Each row is a point on a landscape with many valleys, with its height.
From any point a ball rolls to the lowest of the 3 points nearest to it. It stops when none of these is lower. Distance is the straight distance between rows; heights are no part of it.
(906): | -.41 |  .25 |  .22 |  .76 | -.02 | -.10 | -.41 | -.30 |  .24 |  .17 |  .11 |  .47 | -.32 |  .36 | -.03 |  .02 |  .19 |  .10 |  .02 |  .10 |  .15 |  (h 352)
(456): | -.24 | -.11 | -.09 | -.14 |  .13 |  .10 | -.26 | -.27 | -.09 |  .05 |  .15 | -.01 |  .13 |  .07 |  .12 |  .09 | -.11 |  .10 | -.01 | -.27 | -.13 |  (h 453)
(922): |  .22 | -.01 |  .35 | -.25 | -.71 | -.06 |  .34 |  .73 |  .19 | -.09 | -.37 |  .13 |  .07 |  .01 |  .22 |  .20 | -.02 |  .00 | -.07 |  .22 | -.05 |  (h 577)
(769): | -.11 | -.34 | -.20 | -.43 |  .31 |  .08 | -.16 | -.27 | -.26 |  .01 |  .28 | -.21 |  .41 | -.04 |  .41 |  .07 |  .01 |  .05 |  .26 |  .04 | -.12 |  (h 405)
(52): |  .13 |  .03 |  .26 | -.27 |  .50 | -.27 |  .07 | -.29 | -.16 | -.44 | -.17 |  .06 | -.29 | -.16 | -.36 |  .21 |  .22 |  .42 | -.33 |  .44 | -.55 |  (h 422)
(172): | -.23 | -.13 |  .02 | -.40 |  .54 | -.06 |  .21 | -.35 | -.13 | -.27 |  .37 | -.34 | -.09 | -.08 |  .07 | -.04 | -.06 |  .28 |  .09 |  .55 | -.05 |  (h 553)
(394): |  .03 |  .15 |  .36 | -.36 |  .38 | -.19 | -.31 | -.26 | -.16 | -.23 |  .00 |  .08 | -.37 | -.27 | -.12 |  .20 |  .23 |  .36 | -.33 |  .12 | -.73 |  (h 412)
(709): | -.04 | -.62 | -.26 | -.19 | -.21 | -.36 |  .35 |  .05 | -.23 |  .11 | -.09 | -.18 |  .04 | -.24 |  .08 | -.28 | -.18 | -.17 |  .08 | -.14 |  .13 |  (h 254)
(619): |  .13 | -.48 | -.36 | -.36 | -.40 | -.07 |  .17 |  .23 | -.13 |  .16 | -.11 |  .05 |  .12 |  .01 |  .06 | -.05 | -.24 | -.10 |  .11 | -.24 | -.11 |  (h 402)
(154): | -.22 |  .30 |  .16 |  .26 |  .18 | -.02 | -.47 |  .29 |  .20 |  .01 | -.41 |  .62 | -.34 |  .07 |  .09 | -.25 |  .13 | -.08 | -.17 |  .01 |  .40 |  (h 556)
(739): | -.06 |  .11 |  .44 | -.08 |  .10 |  .32 | -.49 | -.13 | -.09 |  .00 |  .15 | -.12 |  .11 |  .18 | -.22 |  .20 | -.02 | -.39 | -.28 | -.12 | -.04 |  (h 712)
(674): |  .06 |  .17 |  .45 |  .04 | -.11 |  .31 |  .13 |  .54 | -.01 |  .00 | -.52 |  .35 | -.09 | -.14 |  .16 | -.34 |  .26 | -.35 | -.18 |  .15 |  .26 |  (h 570)
(418): |  .36 |  .30 |  .11 |  .19 | -.08 |  .45 | -.20 |  .08 | -.46 | -.10 |  .40 | -.34 |  .25 | -.26 | -.31 |  .71 |  .28 | -.24 |  .26 | -.08 | -.35 |  (h 517)
(335): | -.04 |  .14 |  .31 | -.21 |  .49 | -.04 | -.02 | -.16 | -.09 | -.31 | -.05 | -.21 | -.18 | -.38 | -.31 |  .19 |  .28 |  .05 | -.42 |  .26 | -.63 |  (h 345)
(503): | -.20 |  .32 | -.24 |  .08 | -.14 |  .07 |  .08 | -.04 |  .24 |  .06 | -.16 |  .25 | -.21 |  .11 | -.10 | -.48 | -.24 | -.10 | -.20 | -.18 |  .23 |  (h 505)
(1244): | -.19 |  .17 |  .16 | -.20 |  .32 |  .10 | -.03 | -.41 | -.02 |  .00 |  .30 | -.23 |  .03 | -.12 |  .05 | -.03 | -.03 | -.06 | -.15 |  .03 | -.21 |  (h 705)
(319): |  .51 | -.20 | -.09 |  .07 |  .09 |  .40 |  .14 | -.08 | -.41 | -.13 |  .32 | -.34 |  .50 | -.33 | -.04 |  .09 |  .09 | -.30 |  .34 |  .07 | -.07 |  (h 401)
(428): |  .27 |  .09 | -.06 | -.02 | -.37 |  .50 |  .19 |  .32 | -.32 |  .01 | -.19 |  .04 |  .17 |  .11 | -.16 | -.11 | -.06 | -.22 | -.08 | -.18 |  .04 |  (h 495)
(1063): | -.15 | -.42 | -.27 | -.34 |  .22 | -.12 |  .03 | -.14 | -.29 |  .06 |  .06 | -.43 |  .30 | -.11 |  .23 | -.15 | -.10 |  .05 |  .17 |  .10 |  .02 |  (h 467)
(927): |  .11 |  .00 |  .18 | -.27 | -.54 | -.11 |  .67 |  .41 |  .29 | -.08 | -.33 | -.01 |  .12 |  .04 |  .02 | -.01 | -.15 | -.15 | -.22 |  .32 |  .17 |  (h 605)
(426): | -.11 |  .30 |  .31 |  .21 |  .19 | -.06 | -.10 | -.55 | -.18 |  .05 |  .19 | -.10 | -.44 |  .00 | -.10 |  .09 |  .08 |  .05 | -.18 |  .05 | -.27 |  (h 866)
(687): |  .24 | -.60 | -.17 | -.16 |  .19 |  .17 |  .10 | -.03 | -.39 | -.15 |  .26 | -.46 |  .38 | -.23 |  .15 |  .10 |  .03 | -.16 |  .39 |  .05 | -.09 |  (h 341)
(454): | -.07 |  .18 |  .38 | -.15 | -.52 | -.06 |  .29 |  .60 |  .41 |  .02 | -.45 |  .06 | -.03 | -.03 |  .17 | -.18 | -.03 | -.02 | -.33 |  .14 | -.01 |  (h 575)
(215): | -.07 |  .32 |  .00 |  .80 |  .06 | -.18 | -.36 | -.06 |  .36 |  .10 | -.25 |  .50 | -.18 |  .26 |  .15 | -.11 |  .23 |  .27 |  .00 | -.08 |  .19 |  (h 184)
(269): | -.11 | -.13 |  .37 | -.48 | -.28 | -.58 |  .45 |  .41 |  .57 |  .06 | -.04 | -.22 |  .05 |  .00 | -.11 |  .20 | -.11 |  .04 | -.06 |  .26 |  .31 |  (h 450)
(199): | -.02 | -.29 | -.33 |  .20 |  .11 | -.81 |  .22 | -.04 |  .25 |  .06 | -.01 | -.16 | -.56 | -.10 | -.06 | -.11 | -.21 |  .37 |  .30 | -.33 |  .10 |  (h 459)
(1115): |  .60 | -.30 | -.64 | -.17 |  .18 |  .03 |  .04 | -.09 | -.47 |  .01 |  .14 | -.26 |  .15 | -.22 |  .09 |  .19 |  .22 | -.20 |  .60 | -.04 | -.12 |  (h 492)
(29): | -.02 | -.14 |  .33 | -.34 |  .26 |  .22 | -.10 | -.26 | -.25 | -.18 |  .12 | -.36 |  .20 | -.30 | -.07 |  .30 |  .10 |  .06 | -.16 |  .16 | -.40 |  (h 234)
(1147): | -.29 |  .33 |  .33 |  .24 |  .18 |  .19 | -.52 | -.32 |  .14 |  .09 |  .15 |  .18 | -.35 |  .33 | -.13 |  .02 |  .08 | -.31 | -.31 |  .16 |  .27 |  (h 520)
(197): |  .02 | -.02 |  .07 | -.04 | -.34 |  .31 | -.27 |  .37 |  .01 |  .04 | -.30 |  .26 |  .14 |  .21 | -.01 | -.21 | -.15 | -.03 | -.11 | -.34 |  .09 |  (h 567)
(524): |  .61 | -.13 | -.52 | -.16 |  .01 |  .29 | -.24 | -.13 | -.47 |  .04 |  .23 | -.07 |  .27 | -.06 |  .16 |  .32 |  .12 | -.18 |  .44 |  .00 | -.23 |  (h 519)
(1227): |  .52 |  .07 | -.17 |  .00 |  .01 |  .28 |  .00 | -.16 | -.35 | -.15 |  .36 | -.36 |  .47 | -.26 | -.07 |  .54 |  .32 | -.09 |  .26 |  .04 | -.26 |  (h 458)
(58): | -.22 | -.29 | -.07 | -.64 |  .58 | -.22 |  .03 | -.24 | -.15 | -.18 |  .20 | -.33 |  .20 | -.05 |  .09 |  .04 | -.06 |  .11 |  .10 |  .60 | -.02 |  (h 456)
(248): | -.01 | -.15 | -.17 | -.29 | -.34 | -.08 | -.08 |  .30 |  .24 | -.01 | -.33 |  .14 |  .14 |  .09 | -.02 | -.14 | -.19 |  .15 | -.09 | -.36 |  .09 |  (h 576)
(736): | -.34 | -.35 | -.47 | -.18 |  .26 | -.26 | -.17 | -.11 |  .01 |  .10 |  .12 | -.22 |  .13 | -.14 |  .26 | -.07 | -.23 |  .18 |  .17 | -.39 | -.04 |  (h 310)
(212): |  .00 |  .26 |  .39 | -.21 | -.28 | -.26 |  .11 |  .62 |  .43 |  .14 | -.59 |  .14 | -.11 | -.06 |  .27 |  .22 |  .00 |  .16 | -.24 | -.05 | -.07 |  (h 571)
(587): |  .18 | -.33 | -.29 | -.22 | -.27 |  .20 | -.05 |  .11 | -.28 |  .11 |  .02 |  .11 |  .21 |  .10 |  .01 |  .13 | -.13 |  .05 |  .26 | -.26 | -.17 |  (h 428)
(642): | -.18 |  .06 | -.27 |  .07 | -.18 | -.22 |  .42 | -.04 |  .29 |  .02 | -.19 |  .07 | -.25 |  .06 | -.09 | -.44 | -.26 | -.06 | -.23 | -.03 |  .18 |  (h 468)
(1182): | -.26 |  .32 |  .51 |  .01 |  .13 |  .15 | -.63 | -.33 | -.08 |  .17 |  .07 |  .10 | -.56 |  .30 | -.24 |  .25 |  .06 | -.15 | -.10 |  .13 | -.15 |  (h 630)
(836): |  .47 | -.03 | -.12 |  .22 | -.14 |  .47 |  .21 |  .08 | -.44 | -.15 |  .22 | -.22 |  .28 | -.12 | -.43 |  .22 |  .15 | -.31 |  .16 | -.18 |  .16 |  (h 793)
(53): | -.28 | -.37 | -.24 | -.44 |  .55 | -.23 | -.22 | -.29 | -.21 | -.11 | -.11 | -.39 |  .27 | -.07 |  .36 |  .03 |  .00 |  .09 |  .33 |  .22 | -.04 |  (h 311)
(1120): |  .01 |  .22 | -.06 |  .84 |  .04 | -.30 | -.14 | -.03 |  .48 |  .02 | -.22 |  .28 | -.22 |  .28 | -.07 | -.21 |  .11 |  .33 |  .06 | -.13 |  .26 |  (h 255)
(1103): | -.19 | -.04 |  .25 |  .04 |  .52 | -.13 |  .36 | -.52 |  .02 | -.31 |  .28 |  .03 | -.24 | -.07 |  .09 |  .21 |  .17 |  .39 |  .00 |  .51 | -.18 |  (h 711)
(401): |  .33 | -.49 | -.15 | -.20 |  .01 |  .24 | -.01 | -.20 | -.37 | -.03 |  .21 | -.25 |  .52 | -.04 |  .14 |  .19 |  .03 |  .03 |  .36 |  .03 | -.24 |  (h 380)
(67): | -.29 |  .14 |  .31 |  .51 |  .04 |  .08 | -.62 | -.20 |  .04 |  .19 |  .00 |  .45 | -.49 |  .47 | -.07 |  .16 |  .14 | -.14 | -.05 |  .51 |  .24 |  (h 448)
(493): |  .06 |  .29 | -.20 |  .36 | -.16 | -.50 |  .27 |  .15 |  .59 |  .03 | -.41 |  .21 | -.48 |  .07 | -.15 | -.29 | -.07 |  .30 | -.15 |  .05 |  .12 |  (h 566)
(1242): | -.26 |  .34 | -.06 |  .18 | -.03 | -.02 | -.16 |  .20 |  .32 |  .03 | -.36 |  .39 | -.26 | -.04 | -.04 | -.48 |  .05 | -.16 | -.34 | -.11 |  .36 |  (h 535)
(265): |  .54 | -.35 | -.43 |  .00 |  .22 |  .19 |  .25 |  .03 | -.50 | -.15 |  .16 | -.56 |  .30 | -.35 |  .01 |  .19 |  .25 | -.39 |  .48 |  .21 |  .06 |  (h 454)
(446): | -.31 |  .23 |  .02 |  .35 |  .37 |  .11 |  .08 | -.47 |  .00 |  .00 |  .41 |  .11 | -.15 |  .00 |  .00 | -.06 | -.07 | -.05 | -.19 |  .05 |  .07 |  (h 822)
(358): | -.03 |  .09 | -.27 |  .14 | -.20 | -.57 |  .41 |  .10 |  .50 |  .07 | -.18 | -.03 | -.33 |  .03 | -.19 | -.27 | -.15 |  .15 | -.10 | -.12 |  .06 |  (h 514)
(450): | -.09 |  .06 |  .28 |  .01 | -.31 |  .16 | -.06 |  .55 |  .05 |  .08 | -.48 |  .37 |  .02 |  .02 |  .13 | -.25 | -.01 | -.05 | -.34 | -.11 |  .20 |  (h 555)
(168): |  .02 | -.10 |  .25 | -.39 |  .58 |  .06 |  .29 | -.29 | -.13 | -.30 |  .34 | -.55 |  .18 | -.37 | -.19 |  .05 |  .05 | -.11 | -.23 |  .50 | -.15 |  (h 398)
(695): |  .12 | -.28 |  .14 | -.37 |  .38 |  .16 |  .01 | -.13 | -.35 | -.03 |  .16 | -.45 |  .35 | -.16 |  .06 |  .29 |  .15 |  .03 |  .02 |  .25 | -.32 |  (h 178)
(191): | -.31 | -.01 |  .06 | -.44 |  .39 |  .05 | -.39 | -.46 | -.11 | -.04 |  .19 | -.02 |  .25 | -.14 |  .30 |  .25 | -.02 |  .41 | -.01 | -.06 | -.35 |  (h 475)
(915): | -.15 | -.02 | -.09 |  .06 |  .01 |  .18 | -.04 | -.15 | -.07 | -.07 |  .17 |  .08 |  .09 | -.04 | -.03 | -.22 | -.20 | -.19 | -.12 | -.30 |  .14 |  (h 568)
(790): |  .10 |  .17 | -.04 |  .88 |  .06 | -.35 | -.23 |  .21 |  .68 | -.01 | -.47 |  .49 | -.36 |  .24 | -.03 | -.17 |  .14 |  .47 | -.01 | -.16 |  .10 |  (h 321)
(375): |  .10 | -.35 |  .09 | -.38 |  .34 |  .19 |  .13 | -.22 | -.32 | -.16 |  .28 | -.55 |  .38 | -.20 |  .00 |  .11 | -.03 | -.07 |  .15 |  .38 | -.13 |  (h 244)
(100): | -.27 |  .00 | -.26 |  .59 |  .10 | -.29 |  .22 | -.24 |  .33 | -.03 | -.06 |  .03 | -.29 |  .05 | -.05 | -.25 | -.21 |  .24 |  .11 | -.11 |  .07 |  (h 379)
(435): | -.13 |  .25 |  .05 |  .15 |  .18 |  .15 |  .01 | -.40 | -.01 |  .01 |  .32 |  .01 | -.19 |  .12 | -.12 | -.43 | -.04 | -.33 | -.39 | -.08 |  .34 |  (h 738)
(1106): |  .63 | -.21 | -.73 | -.21 | -.20 |  .18 |  .10 |  .09 | -.40 | -.02 |  .02 |  .03 |  .19 | -.08 |  .04 | -.10 |  .09 | -.15 |  .41 | -.23 | -.06 |  (h 507)
(204): | -.29 | -.11 | -.39 | -.04 |  .18 | -.06 | -.05 | -.18 |  .22 |  .16 |  .14 | -.03 |  .03 |  .01 |  .10 | -.13 | -.35 |  .10 | -.04 | -.33 |  .04 |  (h 415)
(798): | -.02 |  .10 |  .48 | -.18 |  .26 |  .37 | -.03 | -.20 | -.19 | -.09 |  .26 | -.54 |  .34 | -.36 | -.32 |  .32 |  .35 | -.20 | -.15 |  .06 | -.38 |  (h 374)
(84): |  .00 | -.18 | -.08 | -.21 | -.47 | -.26 |  .22 |  .38 |  .27 |  .15 | -.41 |  .05 |  .10 |  .09 | -.05 | -.15 | -.20 |  .06 | -.13 | -.21 |  .12 |  (h 592)
(384): | -.01 | -.28 | -.11 | -.42 | -.25 | -.81 |  .31 |  .25 |  .26 |  .30 | -.22 | -.23 | -.29 | -.15 | -.25 | -.11 | -.14 | -.06 |  .06 | -.21 |  .14 |  (h 590)
(195): | -.11 |  .17 |  .11 |  .07 | -.17 |  .23 |  .06 |  .25 |  .13 |  .00 | -.20 |  .24 | -.05 |  .10 | -.21 | -.45 |  .05 | -.39 | -.28 | -.12 |  .31 |  (h 551)
(1057): | -.26 |  .17 | -.03 |  .00 | -.09 | -.07 | -.29 |  .40 |  .23 |  .04 | -.40 |  .48 | -.09 |  .12 |  .21 | -.32 |  .00 |  .00 | -.25 | -.13 |  .26 |  (h 545)
(1213): | -.22 |  .21 | -.27 |  .29 |  .14 | -.18 | -.33 | -.14 |  .33 |  .10 | -.04 |  .15 | -.14 |  .08 |  .00 |  .06 | -.09 |  .46 |  .20 | -.37 | -.01 |  (h 348)
(820): | -.27 | -.02 | -.35 | -.16 | -.01 | -.13 | -.47 |  .02 |  .19 |  .17 | -.04 |  .18 |  .19 |  .07 |  .17 | -.02 | -.16 |  .30 | -.12 | -.46 |  .10 |  (h 375)
(101): |  .32 | -.21 | -.02 | -.36 | -.73 | -.60 |  .54 |  .41 |  .12 |  .14 |  .02 | -.06 | -.05 |  .16 | -.12 |  .23 |  .00 | -.09 |  .23 |  .21 | -.02 |  (h 180)
(1168): |  .49 | -.42 | -.33 | -.08 | -.25 |  .26 |  .23 |  .04 | -.39 |  .00 |  .03 | -.08 |  .29 |  .05 | -.01 | -.14 | -.16 | -.15 |  .32 | -.20 | -.12 |  (h 472)
(1169): | -.21 |  .41 |  .05 |  .61 |  .11 | -.05 | -.50 | -.30 |  .27 | -.01 | -.04 |  .33 | -.16 |  .40 | -.03 |  .09 |  .08 |  .21 |  .04 | -.17 |  .12 |  (h 272)
(36): |  .21 |  .29 |  .53 |  .00 | -.64 |  .01 |  .11 |  .68 |  .08 |  .06 | -.29 |  .32 | -.14 |  .01 |  .60 |  .22 |  .15 |  .07 | -.01 |  .13 | -.10 |  (h 591)
(1096): | -.26 |  .24 | -.21 |  .17 |  .14 | -.13 | -.58 | -.05 |  .25 |  .08 |  .09 |  .32 | -.15 |  .15 |  .06 | -.06 | -.18 |  .14 | -.04 | -.33 |  .11 |  (h 362)
(267): | -.25 |  .25 |  .06 | -.06 |  .03 |  .20 | -.54 | -.26 |  .07 |  .07 |  .22 |  .09 |  .05 |  .12 |  .05 | -.03 | -.17 | -.04 | -.17 | -.21 |  .07 |  (h 408)
(120): |  .50 |  .20 | -.14 | -.01 | -.20 |  .54 | -.17 |  .28 | -.39 | -.06 |  .21 |  .04 |  .08 |  .13 | -.30 |  .10 |  .12 | -.22 |  .22 | -.16 |  .04 |  (h 688)
(182): | -.21 |  .18 |  .36 | -.15 |  .22 |  .06 | -.32 | -.45 | -.24 |  .03 |  .35 | -.05 | -.01 | -.03 | -.09 |  .20 |  .12 |  .15 | -.15 | -.01 | -.33 |  (h 797)
(676): | -.14 |  .27 | -.10 |  .73 | -.07 | -.15 |  .29 | -.21 |  .42 |  .15 | -.12 |  .22 | -.37 |  .26 | -.27 | -.50 |  .03 | -.03 | -.18 |  .10 |  .21 |  (h 323)
(570): |  .39 |  .18 |  .01 | -.02 | -.12 |  .55 | -.33 |  .01 | -.48 |  .02 |  .34 | -.17 |  .41 | -.11 | -.22 |  .52 |  .25 | -.11 |  .17 | -.15 | -.28 |  (h 550)
(584): |  .64 |  .14 | -.43 | -.12 | -.41 |  .41 | -.09 |  .37 | -.24 |  .01 | -.04 |  .38 |  .23 |  .09 |  .04 |  .14 |  .03 | -.04 |  .30 | -.26 | -.13 |  (h 421)
(712): | -.04 |  .18 |  .41 | -.01 |  .10 |  .20 | -.33 | -.27 | -.05 |  .10 |  .28 | -.29 |  .02 |  .11 | -.32 |  .19 |  .01 | -.27 | -.30 | -.11 |  .03 |  (h 788)
(1235): | -.17 |  .35 | -.26 |  .37 |  .07 | -.39 | -.16 |  .06 |  .45 |  .14 | -.24 |  .30 | -.27 |  .21 |  .11 | -.17 | -.09 |  .25 | -.09 | -.23 |  .15 |  (h 316)
(901): |  .30 | -.56 | -.16 | -.26 | -.59 | -.29 |  .67 |  .32 | -.11 |  .13 | -.16 | -.19 |  .00 |  .05 | -.21 | -.11 |  .02 | -.23 |  .24 |  .00 | -.02 |  (h 248)
(1153): | -.38 |  .22 |  .35 |  .26 |  .23 | -.06 | -.27 | -.54 | -.01 |  .10 |  .39 |  .19 | -.25 |  .09 |  .02 |  .22 |  .17 |  .24 | -.04 |  .08 | -.27 |  (h 832)
(298): |  .33 |  .17 |  .41 |  .03 | -.20 |  .55 |  .03 |  .82 | -.22 | -.13 | -.44 |  .42 | -.08 |  .08 |  .12 |  .01 |  .38 | -.18 |  .04 |  .06 |  .22 |  (h 609)
(663): | -.25 | -.06 | -.36 |  .17 |  .20 | -.27 |  .08 | -.21 |  .21 |  .00 |  .16 |  .00 | -.14 | -.10 |  .11 | -.05 | -.39 |  .26 |  .22 | -.25 |  .07 |  (h 399)
(618): |  .15 | -.05 |  .44 | -.17 | -.45 | -.40 |  .47 |  .67 |  .47 |  .07 |  .24 | -.20 |  .28 |  .09 |  .22 |  .42 |  .05 |  .08 |  .00 |  .49 |  .42 |  (h 163)
(313): | -.11 |  .25 | -.03 | -.15 | -.25 | -.43 |  .22 |  .39 |  .64 |  .08 | -.50 |  .23 | -.26 | -.19 | -.04 | -.02 | -.03 |  .12 | -.25 | -.01 |  .12 |  (h 585)
(480): | -.15 | -.31 | -.22 | -.22 |  .28 |  .09 |  .10 | -.22 | -.06 | -.03 |  .24 | -.34 |  .08 | -.21 |  .14 | -.23 | -.30 | -.07 |  .14 | -.02 |  .08 |  (h 616)
(852): | -.35 | -.12 | -.26 | -.04 |  .54 | -.22 | -.13 | -.39 |  .09 |  .00 |  .20 | -.17 | -.02 | -.07 |  .35 |  .32 | -.08 |  .48 |  .31 | -.04 | -.06 |  (h 279)
(1141): |  .15 | -.06 |  .22 |  .01 | -.07 |  .46 | -.41 |  .11 | -.15 |  .03 |  .01 |  .05 |  .29 |  .19 | -.10 |  .00 |  .01 | -.20 | -.05 | -.27 | -.05 |  (h 620)
(312): | -.21 |  .24 | -.24 |  .71 | -.04 | -.13 |  .11 | -.20 |  .40 |  .05 | -.14 |  .22 | -.47 |  .12 | -.11 | -.25 | -.07 |  .18 | -.02 | -.13 |  .15 |  (h 319)
(65): | -.19 | -.09 | -.07 | -.25 |  .29 |  .03 |  .10 | -.39 | -.18 | -.05 |  .34 | -.23 |  .21 | -.20 |  .15 |  .07 | -.06 |  .10 |  .09 |  .04 |  .00 |  (h 531)
(1175): |  .31 | -.30 |  .01 | -.08 |  .16 |  .24 |  .40 | -.15 | -.30 | -.14 |  .25 | -.52 |  .34 | -.28 | -.02 | -.14 |  .01 | -.31 |  .08 | -.03 |  .13 |  (h 437)
(380): |  .03 |  .03 |  .40 | -.27 | -.48 | -.23 |  .29 |  .69 |  .53 |  .09 | -.40 | -.01 |  .11 |  .05 |  .22 |  .32 | -.04 |  .07 | -.17 |  .27 |  .14 |  (h 542)
(959): | -.22 |  .25 | -.01 |  .85 |  .05 | -.16 | -.12 | -.16 |  .31 |  .13 | -.17 |  .41 | -.38 |  .32 |  .04 | -.38 |  .13 |  .11 | -.11 |  .26 |  .36 |  (h 273)
(1121): | -.28 |  .04 |  .12 |  .84 |  .15 | -.22 |  .28 | -.60 |  .17 |  .03 |  .29 |  .07 | -.15 |  .16 |  .03 | -.10 |  .02 |  .17 |  .14 |  .19 | -.01 |  (h 406)
(113): | -.06 |  .01 |  .13 | -.02 | -.07 |  .45 | -.19 | -.05 | -.31 |  .03 |  .09 |  .01 |  .24 |  .13 | -.15 |  .00 | -.15 | -.35 | -.08 | -.21 |  .01 |  (h 708)
(779): | -.32 |  .15 | -.09 |  .79 | -.01 | -.16 | -.13 | -.49 |  .27 |  .07 |  .18 |  .27 | -.11 |  .33 | -.01 | -.05 |  .04 |  .24 |  .03 | -.03 |  .06 |  (h 336)
(240): | -.23 | -.01 |  .12 | -.36 |  .42 | -.21 |  .07 | -.26 | -.05 | -.18 |  .16 | -.04 |  .07 | -.25 |  .10 |  .31 |  .06 |  .28 | -.07 |  .34 | -.32 |  (h 639)
(794): | -.24 | -.27 | -.29 |  .24 |  .52 | -.49 |  .07 | -.13 |  .01 | -.22 |  .10 | -.30 | -.32 |  .03 |  .21 | -.09 | -.10 |  .43 |  .55 |  .20 |  .07 |  (h 277)
(649): | -.13 |  .10 |  .41 |  .26 |  .33 | -.06 |  .38 | -.43 | -.06 | -.14 |  .47 | -.12 | -.34 | -.06 | -.08 | -.02 |  .20 |  .25 | -.06 |  .58 | -.39 |  (h 798)
(452): |  .29 |  .11 |  .10 |  .26 | -.16 |  .59 | -.24 |  .35 | -.43 | -.12 | -.04 |  .07 |  .09 |  .13 | -.32 | -.02 |  .12 | -.29 | -.02 | -.03 |  .29 |  (h 683)
(1170): |  .19 |  .05 |  .43 | -.30 |  .05 |  .46 | -.33 | -.27 | -.39 |  .05 |  .21 | -.30 |  .41 | -.12 | -.12 |  .36 |  .11 | -.01 |  .03 | -.13 | -.36 |  (h 320)
(18): |  .27 | -.73 | -.48 | -.15 |  .00 | -.37 |  .12 |  .11 | -.59 | -.12 | -.03 | -.33 |  .17 | -.17 |  .38 | -.03 |  .02 | -.36 |  .50 |  .16 | -.14 |  (h 522)
(528): |  .15 |  .17 |  .27 | -.19 | -.60 |  .05 |  .06 |  .69 |  .16 |  .03 | -.41 |  .33 |  .02 |  .03 |  .22 |  .32 |  .05 |  .22 | -.06 |  .05 | -.16 |  (h 579)
(891): | -.02 | -.38 | -.23 | -.19 | -.17 | -.07 |  .52 | -.01 |  .14 |  .02 | -.14 | -.03 | -.13 | -.09 | -.11 | -.47 | -.31 | -.21 | -.14 | -.21 |  .20 |  (h 413)
(33): | -.05 |  .15 |  .14 |  .02 | -.14 |  .17 | -.26 |  .17 |  .04 |  .15 | -.14 |  .42 |  .19 |  .20 | -.04 | -.24 | -.05 | -.20 | -.31 | -.09 |  .18 |  (h 574)
(601): | -.04 |  .20 |  .19 | -.07 | -.19 |  .11 |  .48 |  .24 |  .29 |  .08 | -.36 |  .26 | -.15 | -.03 | -.14 | -.34 | -.04 | -.34 | -.55 |  .11 |  .32 |  (h 572)
(1083): |  .47 | -.03 | -.41 | -.15 | -.48 |  .30 |  .04 |  .30 | -.24 |  .11 | -.11 |  .23 |  .26 |  .05 | -.10 | -.02 | -.05 |  .07 |  .13 | -.16 | -.03 |  (h 376)
(997): | -.13 |  .26 | -.13 |  .09 | -.05 | -.04 |  .02 |  .15 |  .29 |  .05 | -.26 |  .32 | -.20 |  .07 |  .00 | -.53 | -.14 | -.17 | -.30 | -.06 |  .27 |  (h 527)
(60): |  .27 |  .22 |  .27 |  .15 | -.17 |  .62 | -.39 |  .05 | -.40 | -.08 |  .35 | -.23 |  .15 |  .05 | -.46 |  .52 |  .15 | -.31 |  .14 | -.10 | -.07 |  (h 612)
(594): | -.15 |  .04 | -.03 | -.07 |  .27 |  .17 |  .27 | -.33 | -.11 |  .02 |  .39 | -.21 | -.02 |  .00 | -.07 | -.26 | -.13 | -.25 | -.15 | -.05 |  .06 |  (h 687)
(963): | -.42 | -.38 | -.26 | -.18 |  .50 | -.41 | -.04 | -.12 | -.11 | -.10 |  .13 | -.41 |  .10 | -.10 |  .34 | -.10 | -.17 |  .21 |  .25 |  .16 |  .00 |  (h 151)
(145): |  .41 | -.11 | -.34 | -.30 | -.62 | -.10 |  .25 |  .20 | -.19 |  .06 | -.24 |  .10 | -.01 | -.01 | -.13 |  .10 | -.06 |  .01 |  .32 | -.19 | -.06 |  (h 313)
(903): |  .02 |  .30 |  .45 |  .06 | -.44 |  .16 |  .27 |  .73 |  .12 |  .02 | -.49 |  .22 | -.11 | -.11 |  .37 |  .09 |  .10 | -.12 | -.17 |  .16 | -.01 |  (h 599)

Two balls start at each pair of points below. Name the first point that both come to, or write none.
(1115), (456) => none
(524), (113) => none
(435), (182) => none
(1147), (1244) => none
(191), (446) => (456)

Where does a ball stop that starts at each point below?
(1182) => (215)
(820) => (215)
(426) => (963)
(199) => (215)
